Points on a hilly landscape, in no order, each with its height.
From any point a ball takes the steepest step (drop divided by distance) to one of its 4 nearest points. It stops when none of these is lower. Distance is the straight distance between rows; heights are no part of it.
k_569: [ 23  10  -2   9  -7   3  -7  11   3 -11   4   2  11  -4 -13   5 -10 -22
  19   0  -9  -7   7   2   8 -18  -3   1 -10]  height 143
k_440: [ 12   7   5  -5  -8  -5   8  -8 -11  13  -2   5   2   5 -10  -4   5  25
  -4 -15  -9   8   4  -5   4 -15  16   5   4]  height 259
k_40: [ -8  24  -5 -18 -15  -4  34 -10 -10  14  -9  12   1  11  -4  -1  -1  15
  -5   0   2 -18  -5   8   8  -6   1  -8   5]  height 434
k_287: [-14  17   7  -5 -16 -12  11  -9   1   2  -7  -1   6   7  -4   3  -5  10
  -8  16 -12 -17   0   3  -2  -6   9   0 -10]  height 375
k_48: [ 14 -15   4   1 -10 -16  -8  21  -2  -8  -3   6  11   7 -13  16   2 -28
  10  14   1 -16   0   4   3   0  -3  15 -14]  height 195
k_164: [ -4  21   0  -4 -15  -3  15  -6 -10  14 -11   7  15   5  -9   5  -4   3
  -2   1  -7  -3   4  14  -1 -19  11 -12   3]  height 205
k_950: [-19 -29   3  -6 -17 -17  -3  23   0   7   2  -6  18  12  -9  16  12 -18
  -2  17   3 -14  -3   4  -6  -1  16   3  -6]  height 240
k_447: [ 13  12   2   5   6   0   3 -11 -13  -1  10  -4  -8  -5  12  -4   6  21
  -6  -7 -18   3   1   0   8  -7   4  -4   6]  height 296
k_356: [ 10  10  10 -11  -2   4  18 -12 -10   5   3  -3 -11   1  10 -12  10  38
 -12   3  -3  -3  -9 -22  11  14   6  -2  -2]  height 637
k_954: [  0  -1   7  -2  -2  17  12  -7  -6  25  -7   5  -1   9  -5 -15  13  25
  -3 -10   4  20  -9 -15   5   7  17 -10  20]  height 389
k_432: [-12   2  13  -7 -13  -8   1   3  -1  -5  -4  -3   4   1   0   7   0  -6
   2  25  -1 -12   3   7   0   6  -2  -3 -15]  height 461
k_216: [ -8 -23  -1 -10   3 -18 -15  20   4   2   6  -1  13   5  -7  16  -4 -15
   2  15   7  -5  -2  -3  -5   5   8   8 -15]  height 326
k_646: [  7  26   5  10 -15 -11   5   0  -3 -11  -2  -5  12   0  -7   1  -8  -4
   2  24 -23 -27   3   4  14  -2   1 -15 -13]  height 308
k_171: [-14 -14   3 -20  -2   5  12 -10  14   5 -11  -4  -7  -8  -6   2  11   0
   2   8  26  11  -9  11  -9   4  -6   9  -3]  height 524
k_745: [  9  -1   0  12  -2   3 -21  13   4  -6  -3   4  18   4 -14   2 -13 -20
   9  -6   3  17   7  -7  -1 -12   3   4   1]  height 211
k_497: [-29 -16   4 -14  -4 -10  13   2   9  -4   2 -12 -11  -6   0   3  19   1
 -10  31   6 -20  -1  10  -8  21 -12   7  -8]  height 495
k_55: [  5 -10   8   5  -5  23  11  -1 -12  31 -12   8   5  18  -8 -18  18  28
  -5 -28  -3  21  -6 -14   5   0  16 -18   8]  height 414
k_449: [-22   8   6  -5 -24  -6  24   7  -8  -2  -5   0   3   8   1   7  20  -6
   0  34   0 -28   0  22  -2  11  -8  -2  -1]  height 160
k_817: [  6  10 -15  30  17  13  -6   3 -11   0   4   6   6   6   6 -10   1  -7
   7 -33 -11  -7   4  11  -3 -14   4 -21  14]  height 142
k_687: [ -9   6  12  -8  -9   4   8  -5   0   1  -2   2  -5  -2  13   6  12 -12
   6  29   8  -9   0  20  -1  12 -11  -3  -5]  height 371
k_843: [  3 -10 -14  10  26  10 -28   1  13 -12  14  -5  -6 -15   7  -8  -9   8
  -9  -8   8  22   9 -16  -6   1 -11  14   5]  height 136
k_640: [  2   1 -10  10  17   3  11  -8 -26  -4  -1  -3 -21   6  11 -26   4   6
  -8 -38   7 -20   9   8   9   2 -10 -13   9]  height 175
k_88: [ 17   4  -3  23   1  -1 -19  10  -7  -9  12  -1   7  -1  -6  -1 -12  -1
   2  -9 -16   7  14 -11   8 -16  16   1  -2]  height 168
k_23: [ -5   8   2  -9   3   4   2 -14   7   1  -4   3  -8  -3   9  -2  -1   1
   2 -10   5  14  -1  -1  -3  -3  -2   0  13]  height 355
k_811: [ 15  -5   7   3  -7  -5   2  -3  -6  17  -5   4   6   4 -13  -3   4  17
  -5 -23  -4  21   5  -8  -1 -15  14   8  10]  height 194
k_945: [  0  21   2 -13  -4  -4  15 -17 -11   3   0   0 -10   1  14  -1  -3  23
 -10   4  -6 -12  -3  -6   8   0  -1  -3  12]  height 670
k_259: [-11 -10   3 -11 -10 -19   1  -3   4   6  -5  -3  11   1  -9  11  -8   2
  -7   4   5   3   0  -4  -6  -8  13   4  -5]  height 324
k_215: [  2  -5  -2   7   6  21 -15   7  13  -7  -2   7   3  -7   3   2   0 -18
   9   7  15  20   1   0  -4   7 -22   7  -3]  height 248
k_115: [  6  -3  -9   6   5  16  -3  -7 -13   9  -8   7 -11   8   6 -14  11   7
   5 -40  -2  10  -2  -3   0   1   2  -4  17]  height 150
k_883: [ 19  18   1   7   2  11   4   2   2  -9   3   4   2  -7   2   2  -2 -24
  18   7  -6 -16   2  12  12  -6 -10 -11  -4]  height 218
k_485: [  6  -4 -12  20   9  10 -14  -4 -15  10  -1   5  -8   8   2 -13  11   2
   7 -40 -17  18  -1  -1  -8 -15   2   2  11]  height 124
k_85: [-11  -1   4  -2  -4   9   1  -4  11   0  -8   6   3  -3   0   2   0 -13
   8  -1  12  18  -2  13  -6  -4  -7  -1   2]  height 494
k_276: [ -7  25   8  -5  -5   2  10  -6  -3  -4   1   1  -5   2  11   8   1  -8
   0  22  -5 -19  -1  11   5   5 -10 -12  -9]  height 250
k_252: [  9   1  -6  11   5   8 -20   9   3 -10   8  -4   4  -5   1  -3 -10  -4
   3  -3  -1  19   9 -13  -6  -6  -5   8   8]  height 249
k_197: [-11 -30   0   2 -18  -3  -2  27  -2   8  -7  -6  16  13 -19  15  14 -25
   3  13  14  -8   2  13 -10   1  14   9   7]  height 202
k_528: [ -1  11  -9  15  11  17   2  -2  -2  -8   5   1  -5   1  22 -11  -4 -14
  -1 -25  -1  -7   5  14   6  -1  -9 -23  13]  height 192
k_347: [ -9 -10  -2 -15   8  13   7 -12  17   7 -13  -2 -13 -10 -17  -7   6  -1
   2  -8  27  22 -13  -5  -3   9  -5   4   6]  height 508
k_134: [ -5  -4   2 -13   9  -7   2 -12   8  -2   1  -8  -6  -8  -2  -1  -8  14
 -11   9   4  11   1 -11  -4   2   4  10  -5]  height 478
k_181: [ 16  -8  11   0  -1  12   5  -4  -8  18   3  -6   0   1  -3 -15  17  33
  -5 -20  -6  16  -9 -19   7   0  13  -5  -4]  height 406
k_734: [  6  15   1   4  10   3  -2 -16  -5 -13  13  -5 -19  -9  24  -1  -6  12
  -8   3 -12   2   4   0   2   7  -9   0   4]  height 426
k_349: [-12 -16  -3  -8   1 -15  -9   9  -1   4   2  -1  14   4 -12  11 -11  -4
  -6   7   9   7   1  -8  -4 -10  17   9 -10]  height 278
k_335: [  7   1   4  -2  -6  15  17   0 -12  26 -12  11   1  18 -10  -9   7  20
  -4 -30   1   9  -3  -5   7   2  12 -15  21]  height 423
k_978: [  6  11   4  11 -10 -16  -6   7  -9   0  -1   2  17   4 -14  11 -18  -1
  -2   5 -21 -11  11  -5   7 -13  18  -4 -10]  height 258
k_394: [ 25   0   0  10  -8 -10  -4  15   1 -10  -3  10  15  -2 -19   8  -5 -28
  17   4 -11 -13   7  13  10 -24  -1   7 -14]  height 181
k_446: [ -3   6   9   4 -21 -12   1  12  -6  -4  -8   1  18   9 -17  11   0 -14
   6  17 -10 -18   3   8   5  -7  10  -3 -17]  height 236
k_750: [ 19  23  -2  11  -3   2   2   2  -2 -15   6  -5   5  -5  -2   4 -11  -8
   8  11 -26 -21   0   1  11  -8  -6  -9  -4]  height 269
k_896: [  2  14   6  -4  -8  -7   9 -15  -4   4  -3   2   2  -1   1   3  -7  12
  -7   3 -11  -1   5   3   1  -8   8   2   7]  height 470
k_38: [ -4   3   3 -21   8  16  20 -17  13   7 -10  -1 -18  -6   4 -12   4  14
  -3  -1  29   7 -14  -7   0  25  -3  -9  12]  height 647
k_9: [ 13  11  -1  20   6   5  -7   0 -10  -6  11  -4  -6  -5   9  -4  -2   7
   2  -9 -17   5   9   3   0 -10   2  -2   6]  height 169
k_770: [  1  -9   6   1   1  10  12  -5   5  27 -15  -3   5   5 -24 -12   9  16
  -1 -13   9  24 -11 -16  -5   1  18   1  14]  height 421
k_146: [ 12   1  -5   8  15  11  -3  -6 -20  -2   5  -3 -21   4  19 -16  12  17
   3 -36  -8   4  -6   5   6  -1   0 -10   3]  height 133
k_258: [-15 -13   7  -4 -12  -8   6  16   5  -3   1  -9   0  -2  -1   9  14 -13
   1  29   4 -22   5   9  -8  22  -5   7  -7]  height 353
k_475: [  3 -12   8   2  -7  -6   0  20   6  -7  -1  -5  -3  -3  -1  10   7 -20
  10  28   8 -21   4  14  -1  17 -12  20  -5]  height 212
k_319: [  2  -5  -2  -9  11   6   2 -10   8   6  -3  -6  -8 -11  -5  -8   3   9
   0  -8  12  23  -6 -12  -5   3   1  11  10]  height 376
k_997: [  2  13 -10  13  15   6   8 -11 -16 -10  15  -2 -16   2  25 -14  -2   2
  -7 -27   0 -15   5  17   4   3 -10 -16  10]  height 230
k_863: [  4  21  -4   7  10  16   6   0   1  -9   9   4  -5  -2  25  -2  -5 -18
   4  -8   1 -14   3  12   9  10 -12 -26   2]  height 298
k_648: [ -2   6  -4  -8  10  10   5 -17  -4  -4  -3   5 -19   0  19 -12   0   1
  -5 -27  10   3  -4   1   6  12  -7 -10  18]  height 523
k_659: [-31  -5   2  -7 -25 -16  13   7   0  -3  -4  -7   4   9   5   7  21   7
  -6  32  -5 -30  -2   7  -7   8  -2   4  -9]  height 274
k_476: [ -3   1   7  -9  -9  -1  14  -8   4  15 -12  -2   2   5  -9  -2   1  13
  -2  -5  11  12 -10  -5  -1  -4  12   2  11]  height 337
k_326: [  9  10  -8  22  -1  12 -15   8  -9   2   0   6   8   3 -13  -1  -5  -3
   9 -19 -14  16   9   3  -2 -21   9  -4   9]  height 193
k_460: [-13   4   6 -23  -4  -3  17 -12  10   3  -6  -8 -11  -7   0  -3   3  13
  -2  14  15  -3 -13  -3  -7  10  -2   6  -3]  height 632
k_548: [  1   9   7  -8 -13 -15  19 -11  -6   7  -6  -2  -1   9  -1  -3   1  35
  -6   9  -9  -8  -6 -10   8   3  12  11   0]  height 507
k_174: [ 21   3  -2   9  -7 -14 -18  18  -1  -7   3   6  16   4 -14  12 -23 -17
   6   2 -13  -5   6 -11   6 -13  12   2 -10]  height 213
k_836: [ 16   3  -1   6  14   3  -6 -14 -18 -10  17  -6 -21  -6  24 -10  12  22
  -2 -22 -15   6  -4  -2   4   4  -3   0  -2]  height 159
k_585: [ -6 -13   4  -6 -18 -26   4   6  -4  19   0   4  18  15 -12  15 -15  14
 -13   0 -10 -12  -7  -6  -1 -17  31   8  -8]  height 393
k_508: [  6   1   0  -3   4  14  12  -7 -21   0  -1   1 -23   7  19 -23   9  19
  -9 -27  13  -9   0  -9  17  20  -3 -15  14]  height 491
k_20: [ -3   9   3  -2  -6   2   5 -13  -1  10  -6   6   5   1  -1   0  -3   2
  -2  -8   0  11   1   4   0 -11   3  -1   7]  height 349
k_288: [ -1  -4   0 -14  17   4   5 -11  15  -7   1 -11 -24 -17  -2  -6   0  17
  -8   1  12   9  -5 -14  -3  16  -4   8  -1]  height 611
k_899: [ -3 -14 -14   3  20  10 -17  -3  13  -1  -4  -3  -6  -2  -9  -7  -7  -6
  -3 -16  13  33   1 -10 -10  -2 -10  13   8]  height 138
k_576: [ -1  19  -6   4   7   8   9  -9 -12   0   9   7  -4  -1  14  -4  -6  -3
  -9 -11  -6 -15   5  14   7  -8  -6 -24  11]  height 294
k_91: [  2   1 -13  19  14  20 -21   2   8  -6   5   0  -2 -10   8  -6  -4 -11
   9 -12   2  21   3 -12 -12  -2 -13   3  11]  height 224
k_362: [  6 -10  -6   9  13   5 -13  -6   3  -1   7  -1  -9  -5   3 -12   0   8
   2 -17   1  26   4 -13  -8  -8  -5  12  12]  height 54
k_908: [-17 -19  -2 -16   7 -22 -10   8  10   0   9  -7   2  -5  -2  15  -8   2
  -7  15   3  -1  -1  -8  -6   6   7   7 -15]  height 408
k_758: [-12   7   4   2 -26 -17   9   0  -6  10  -9   2  22  13 -17  14  -9   6
 -10   7  -9 -16   2   4  -1 -16  23  -6 -13]  height 386
k_990: [ 12  -7   2  -2  11   0 -20  13  14 -24  10  -7  -1 -16  10   4 -13  -7
   4  18   0 -11   4 -13   5  19 -25  12 -20]  height 367
k_445: [ -6  22  -2  -8 -11   3  15 -11  -4   7  -8  12   5   7   3   3   3  -2
   2   0   0  -1  -3  15   0  -8  -1 -12   5]  height 301
k_33: [-22 -34  -9 -20   3 -13  -2  26  10   5  14  -3   2   9 -12  17  17 -10
 -13  21   0 -18  -8   5  -7  12   8   4  -6]  height 374
k_715: [ 14   1   3  -1   1  10   8  -7 -19   7   4  -3 -12   9   9 -16  14  25
  -5 -26  -4   4 -10  -3   8   3   7  -9  11]  height 302
k_149: [ -2   9  -5   9  18  20 -11  -8   7 -14  14  -2 -20 -12  32  -7  -7   1
   6 -16   4   7  -3   2  -8  11 -18  -2  13]  height 297
k_698: [ -3  13   5  -6  -2   1   3  -9   3  -5   2  -1  -5  -9  18   3  -3  -3
   2  11   2  -3   0   8   0   5 -11  -5  -3]  height 422
k_582: [ 13   2  -1  25   8   7 -19   4 -13  -6  13  -1  -5  -4   8  -5  -2  11
   2 -20 -16  19  10  -3  -3 -15   3   6   1]  height 135
k_960: [ -4  30   0  -4  -7   1  18  -4  -8   4  -3   3  14   1  -6   5  -3  -4
  -3  14 -12 -20   4  12   5  -8   4 -22  -2]  height 78
k_623: [ -3  16   2 -14  -7  10  31  -8 -15   8  -4  12 -10   7  11 -10   2  21
 -15 -10  14 -13  -8 -12  16  16   2 -13  14]  height 701
k_695: [-12  -6   2  -8   2   2   1  -2  11  -2  -3  -4  -1 -12   6   4   5  -7
  -1  15  13  10   3   7 -11   4  -7   5  -9]  height 451
k_931: [-30 -23  -5 -27  -1 -18   4   3  19  -8   7  -8 -19  -5  -1   6   7   9
 -15  24   2 -19  -7   2  -7  17  -7   6 -22]  height 584
k_767: [  9  20  -9  17  17   2   4  -5 -17 -11  23  -4 -16  -3  20  -6  -6  11
  -3 -17 -17 -22   1  11   5   3  -7 -17   4]  height 303
k_722: [  9  -8  -5  -4  21   8  -3 -10  13 -14   8 -14 -27 -24   8  -9   1  20
 -10  -5   5  13  -3 -11  -4  17 -10  13  -1]  height 652
k_129: [-13 -22  -5 -11   6  -2   2  -1  18  10 -16  -3   5   2 -27   0   1  -4
  -2  -5  22  27 -10  -2  -8  -7  -4   9   4]  height 456
k_892: [ -2  29   0  -2   0   4  13  -7  -7  -1   5  10   8   4   6   0  -5 -12
   0   9  -7 -20   3  12   9  -3  -5 -26   1]  height 187
k_116: [ -3   5   8  -6   1  18  23  -3 -20   9   2   6 -11   8  17 -16  13  34
 -13 -13   8  -3  -4 -17  16  15   4 -15  10]  height 628
k_596: [ -7  -1   1  -4   2  -6  -2  -3   6  -1   0  -4   6  -6  -2   9 -10  -3
  -4   4   1  12   7  -7  -5  -5   3   5  -8]  height 342
k_947: [-24 -26  -1  -8 -17  -3  12   9   6   6  -4  -3   7   3  -9   8  23 -12
  -3  20  15  -9   3  18 -11   2   4  11   2]  height 264
k_241: [-21 -10   3  -7  -7 -16  -1   8   6  -4   1  -8   1  -3   3   8  -1  -4
  -5  27  -8 -17  -1  -2  -3  11  -2  -1 -18]  height 535
k_676: [ 13  -8   1   5   7  -2  -5  -9  -3   6   3  -2  -3  -3  -2 -11   8  18
  -4 -17  -5  23   0 -14  -1  -8  10  12   9]  height 140
k_337: [-19 -10   3  -4 -28 -16   6   3   0  13 -10  -3  24  14 -13  12  -4  -3
  -3   3   1  -6  -2   7  -6 -20  24   7 -10]  height 372
k_398: [  3  -1   6  -6 -14  -2  11  -5   1  18  -9   2   6   8 -19  -1  -2  17
  -2  -8   7  11  -5  -4   0  -9  20   7   9]  height 256
k_995: [-11 -25 -13 -13  23 -13 -16  14  14   4   7  -1   6  11 -10  12  -8  -4
 -11   9  12  13  -9  -7  -5  -3  11   6  -9]  height 305
k_42: [  9  -4  -3  10  12  10 -24   7  12 -21  11  -5   1 -14  10   2 -12  -9
   3   7   4   9   4 -14  -2   6 -16   6  -8]  height 310
k_613: [ 10  -4   7   4  -5  -3   7  18  11 -11  -1  -2 -11  -7   6   5   4 -19
  14  29   0 -28   4  16   1  24 -24  20  -3]  height 260
k_308: [ -3  10   2   6 -22  -5   6   4   0   7  -8   3  19   5 -18  10  -5  -9
   4   3  -6   5   8  12   2 -17  15  -6  -5]  height 206
k_295: [-19   6   8 -12 -10 -17   7 -12   3  -4  -6  -7  -4  -4   1   2  -4  13
  -5  25  -6 -16   0  -2  -7   5  -2   4  -8]  height 525
k_250: [-17 -28  -9 -23   0 -20 -10  16   6  14  11  -5  17  11 -15  17   1  -5
 -12   8   3  -7 -14  -3  -8 -10  16   1 -10]  height 293
k_842: [ -4 -11  -9 -10  22  -2 -16   0  17  -8   3  -2  -7 -14  -9   3 -15   2
 -10   5  10  18   7 -11  -4   1  -3  13  -6]  height 257
k_127: [ 12   1   7   0  -8 -19  -7  13   4 -14  -1   1   3  -5   3   7 -12 -17
  14  23 -16 -25   1   2  12  12  -8   7 -20]  height 346
k_509: [-19  -5   4  -8  -7 -21  -3   1   8  -9   3 -11  -6  -9  11   6  -2   5
  -4  32 -11 -21  -3  -3  -4  22 -10   3 -24]  height 526
k_819: [  4  -3 -15  21  17  15  -8  -3 -18  11 -11  10  -4  16   0 -13  10  -2
   7 -55 -10   5   1   9  -7 -12   3  -7  11]  height 107
k_402: [  3  13 -15  19  16   9   0  -5 -17  -5   5   2  -4   5  13 -10   0  -5
   3 -29  -7  -8   4  11   3  -6  -3 -18  15]  height 118
k_410: [-10   0  11  -1 -19  -2   6   2  -2   5  -9   2  11   5  -9   6   6 -14
   5  17   7   4   5  17  -3  -8   4  -6  -9]  height 214
k_555: [ 17  13   7   3  -7   2  12   3   3  -8  -2   1  -6  -2   4   7   4 -22
  16  31  -9 -26   0  17  10  14 -22   3 -11]  height 277
k_190: [  8  12 -11  -2   2   7  10  -9 -17   5  -2   5  -7   4   7  -8   7   9
  -7 -28  -5  -2  -1   5   5  -9   6 -14  16]  height 311
k_113: [  3   2   8  -8   5  13  17 -10   2  12  -1  -2  -7  -1  -1 -13  11  27
  -9  -5   6  11  -8 -19   8  14  13  -2   8]  height 516
k_792: [-14 -21  -5 -23   7 -14   1   0  15   4   3  -6  -6  -1 -20   2  -3   3
  -9   2  16   3  -8  -7  -5  -1   9  11  -9]  height 373
k_494: [ 14 -19  -7  -9  14  -7 -29  25   6  -5   6  10  19  10 -17  12  -4 -24
  13  11  18   0  -4  -4  -2   6  -5  13  -7]  height 287
k_72: [ -1  18  -6   1   5   9   6 -10  -6   6  -5  12   0   1   4  -6  -3  -3
  -4 -16  -5   0   3  12   1  -8   2 -21  15]  height 237
k_605: [ 17 -19 -11  11  16   3 -24   1  -5   3   6  -2   1   2  -5 -13   7  10
  -4 -28  -1  32   2 -19  -5 -11  -5  18   5]  height 106
k_608: [  3   1   6 -11  13  13  12 -11   7   0   2  -9 -22 -10   9 -13  11  26
  -4  -1  12  10 -12 -16   1  19   1  -3  14]  height 684
k_916: [  7  -9   2  12  -1  11 -16  16   7  -5  -3   4  16   0 -13   5  -1 -25
  16   5  13  17   5   0   0  -4 -15   4  -3]  height 234
k_53: [  1  11  -9  13   6  19  -8   0   6  -8   4   5  -1  -3  14  -1  -3 -18
  12 -16   0   8   2   8   3  -3  -8 -15   8]  height 265
k_421: [-15   1   2   0 -20 -31   4   1  -7   7  -1   0  14  12  -3  11 -12  16
 -12  17 -20 -23  -4  -8  -1 -10  21   5 -13]  height 409
k_478: [  2   1 -12  24  23  12  -7  -6 -21  -4   0   4 -16   8  12 -19   4   1
   6 -45   0  -4   1  13   2  -2  -6  -8   9]  height 73
k_106: [ 11  -9   9   4  -8   1   1  17   1  -7  -5   5   2  -1 -10  10   4 -29
  14  15   8  -7   5  13   1   5  -8  16  -3]  height 132
k_371: [ -3   8   4 -13  -2   3  15 -15   1   9 -11   9  -5   1   6  -8   2   6
   2 -13  15   5  -4   1   1   3   3  -4  17]  height 490
k_690: [ 14   3   6   5   1  19   5   4  10  -8  -2   4 -13  -9  18   6   6 -26
  17  16   4  -9   1  18   9  17 -25   2   0]  height 304
k_385: [  4  -2   8  -9   0 -11  13 -17   1   7  -4  -6  -8   0  -7  -6   5  29
 -11   6   1  -5  -8 -19   3   9  13  13  -2]  height 627
k_170: [ -2   6  -8  17  15  23  -9  -4   5 -15   5   0 -18   0  28 -10  -6 -14
  11 -27   7  -2   4   8   2  10 -17 -13  12]  height 291
k_284: [  2  18   7   8  -4  -8  -3 -11  -6 -11   2  -4  -1  -5   9   2 -11  10
  -7  16 -26 -11   8  -5   8   4   3   0  -9]  height 156
k_205: [-23   6   5 -20 -20 -10  21  -6   3   8 -13  -1   5  11   0   3  10   9
  -3  14   7 -12  -6   8  -4  -4   0   2  -5]  height 52
k_778: [  1  14  -1  12 -11   6  -3   5   1   4  -5   6  16   2 -15   3  -3 -18
  10  -5  -4  13   5   9   1 -18   7 -11   0]  height 189
k_416: [  1  -3   5  -7  -7 -17   6 -10  -5   6  -3  -1   3   1  -9   2  -9  20
 -12   3  -9   0   3  -9   1  -8  17  10  -2]  height 383
k_759: [  5  -1   3   5  -4  -1 -10  12   5 -11   0  -5   8  -5  -2  10  -8 -16
   8  10   0   1   4  -3   0   4   0   3 -11]  height 299
k_52: [  0 -13   5   2   1   6  -6  11   8  -5  -3   1   7  -9  -5   4   6 -23
  11  18  16   6   3   5  -2   8 -13   7  -7]  height 197
k_959: [ -4 -14  -4  -1   5  -6 -14  11   7  -6   1   1  13   0  -7   6 -10 -12
   2   5  11   9   7  -9  -3  -3   1   3 -11]  height 233
k_680: [ -1   9   4   5   7  15   2  -5   7  -9   4   3  -6  -9  26   1  -1 -15
   6   3   5  -1   1  11   2  12 -18 -13  -1]  height 360
k_925: [  2   1  -8   8  13  13 -11 -12   2  -4   4  -1 -17 -12  20  -9   1   2
   4 -23   5  15   1  -2  -9  -1  -8  -1  17]  height 270
k_293: [  8   4  -1   6  12   4  -5 -10   2 -13  14  -7 -12 -13  18   0  -7  14
  -7   3  -7  10   6 -10  -4   5  -6   5   3]  height 420
k_66: [  7  20 -11  21   6  10  -3   1 -10   0   7   6   8   1   1  -3  -4  -4
   1 -13 -14  -6   4  13   5 -14   3 -20   9]  height 165
k_267: [ -8 -16  -8  -2  12   2 -17   5  12  -2  -4  -1  11   0 -13   3  -8 -11
   0  -1  15  27   4  -7  -9  -5  -7   8  -5]  height 186
k_5: [ -6  25   3  -2 -14  -2  16   3 -10  -4  -6   3   9   6   0   3   7 -11
   2  30  -9 -30   1  18   7   4  -6 -15 -11]  height 56
k_491: [  7   8  -5  13   8  15 -15  -3   2 -12  10  -2 -14 -11  17  -5  -4   1
   9 -11  -7   9   2  -3  -4   1  -5  -5  11]  height 229
k_887: [ 12  -9  -1  13   4 -11 -21   8  -4   1   4   2  14   4  -6   6 -12   3
  -9  -5 -11  15  11 -14   1 -16  19   6  -1]  height 196
k_144: [ -7  -1  -8   6  16  21 -14 -11  12  -7  -2   2 -10 -10  12  -7  -2 -11
   8 -19  10  22  -4  -6 -10   7 -18   0  16]  height 271
k_87: [ -9 -11   9  -7   2  -7  -8  12  13 -12   2  -4  -2 -13   7   9  -2  -8
   0  27   2 -13   1  -1  -4  22 -13   6 -23]  height 450
k_140: [  0 -21  -1   5  -9   0  -5  27   1   2  -4  -1  13   6 -17  11   9 -28
  12  16  18  -1   6  11  -3   3   2  15  -1]  height 177
k_320: [ -4  10  -1  -5 -24  -7  25   0  -7  20 -16   7  16  19 -18   5  -1   9
   2  -4   1  -2  -7  12  -4 -21  18  -2   5]  height 267
k_81: [  8  -7  -2   3   5   9  -3  -8  -2  17  -9   0  -6  -3 -13 -11   9   9
   2 -25   2  26  -5 -14  -2  -7   5   5  17]  height 198
k_806: [ -5  -6 -13  13  18  23 -29   2  11  -1   0   4   3  -2 -10 -10  -1 -16
   6 -18  13  31   0 -13 -16  -9 -23  10  11]  height 188
k_172: [ -7  20   5   4 -16 -19   7   0  -5  -7  -5  -4   5   4   0   1  -5   7
  -3  31 -23 -28  -4  -1   9   3  -4 -10 -14]  height 343
k_383: [ 10   8   0  15  -3  -2  -9  -1  -7  -4   5  -2   6  -2  -2   5  -6   4
  -5  -4 -14   8  13  -7   1 -15  15   2   4]  height 201
k_598: [  8 -23   7  -3   7  -2   4  -5   8  12  -2  -7  -2   2 -22  -7   0  21
 -10  -7   9  18  -8 -19   1   1  19   8   1]  height 449
k_199: [ 12  -6   3   2  -1 -11 -19  19   2 -10   5   0  11   1  -1   9 -15 -14
   6  12  -1  -5   3 -12   4   3  -2   6 -16]  height 313
k_665: [-31 -20  -1 -15  -7 -23  -1   1  13   2   7  -6   0   1  -1   9   2   4
 -16  26  -3 -19  -7  -2  -8  12   0   0 -19]  height 587
k_272: [  8   0   7   8 -16   0   0  16  -4   1 -11   7  14   6 -17   8   6 -30
  17  11   3   0   3  18   3  -9   2   1  -4]  height 170
k_325: [-23 -29  -2 -16  -2 -11   6   2  14   8  -3  -6   6   4 -17   3   5  -7
  -9   5  18   6  -6   1  -8  -7   7  10 -10]  height 424
k_39: [ 22 -13   0  -1  -5 -15 -24  24  -1  -6   2  15  17   7 -14  13 -11 -29
  15   5   1  -6   3   6   7 -12  -4  16 -15]  height 225
k_871: [  0   5   3  -7   8   8   0 -16   8  -7  -1  -4 -17 -16  18  -2  -3   8
  -4  -1   2   9   0  -3  -6   9  -5   2   6]  height 469
k_838: [ 15   7   8  -3  -3  -8  11 -15 -11   3   5   0  -6   1   5  -6   6  31
 -12  -1 -11  -3  -5 -14   9   5   5   5  -2]  height 486
k_563: [ 18 -18  -1  -6   1 -21 -22  20   5 -11  10  13   7   2  -1  13  -6 -20
  12  17  -2 -24  -2   6   0   4 -14  22 -15]  height 292
k_921: [ 18  26   2   6  -8  -1  16   2  -4  -6   0   3  16  -1  -9   4  -1 -18
  14  14 -14 -25   0  16  11  -5  -6 -21 -10]  height 261
k_660: [ -2   0   0  -1  -9  -2   1  -8   6  16 -11   6   5  -1 -14   0   0   0
   5 -14   8  23  -3   3  -7 -14   8   5  15]  height 306
k_461: [ 10   4   4  -3   1  10   7 -12  -9  13  -8   1  -5   3   2  -9   7  15
  -3 -22   0  11  -3  -7   6   1  10  -2  19]  height 295
k_622: [  2   7  -6   7   7  10  -5  -9   1   3   1   5  -7   3   9  -7   0  -5
   5 -23  -2  18   2   1  -7  -7  -1  -2  18]  height 210
k_524: [ -7 -21  -5 -14  -6 -22 -17  28  -1  10  14  -6  17  12 -11  19   1 -11
   3  22 -13 -18 -14  -3  -4   1   8  -4  -9]  height 309
k_649: [-17  -6   8 -14  -9 -12   8  -6   7  -2  -2  -7   0   0   2   5   3   4
  -8  19   4  -6   1   3 -11   4  -3   5 -14]  height 452
k_468: [ 17 -12   5   1  -4 -15  -9  14  11 -15  -2   3  -7 -14   8   7  -6 -21
  14  26  -9 -30   6   3  10  20 -26  18 -20]  height 300
k_599: [ -3   1   2  -1  16  16 -10  -7  15 -11   3  -1  -6 -20  13   0  -5  -8
   4   2   9  16   1  -1  -6  12 -19  -1   2]  height 307
k_993: [  6  14   0   7  13  11  -4  -7  -2 -17  14  -3 -21 -12  34  -6  -5  11
   1 -11  -7   3  -1   1  -2   7 -11  -5  10]  height 320
k_54: [  4 -14 -10   7  15  -5 -19   3   4  -1   1   2  11   3 -11  -3 -12   0
  -8 -12   8  25   9 -14  -6  -9   5   7   3]  height 182

For each start below, name the point where the ball stops.
k_908: k_362
k_524: k_106
k_995: k_362
k_33: k_106
k_446: k_106
k_216: k_362
k_144: k_362
k_931: k_106
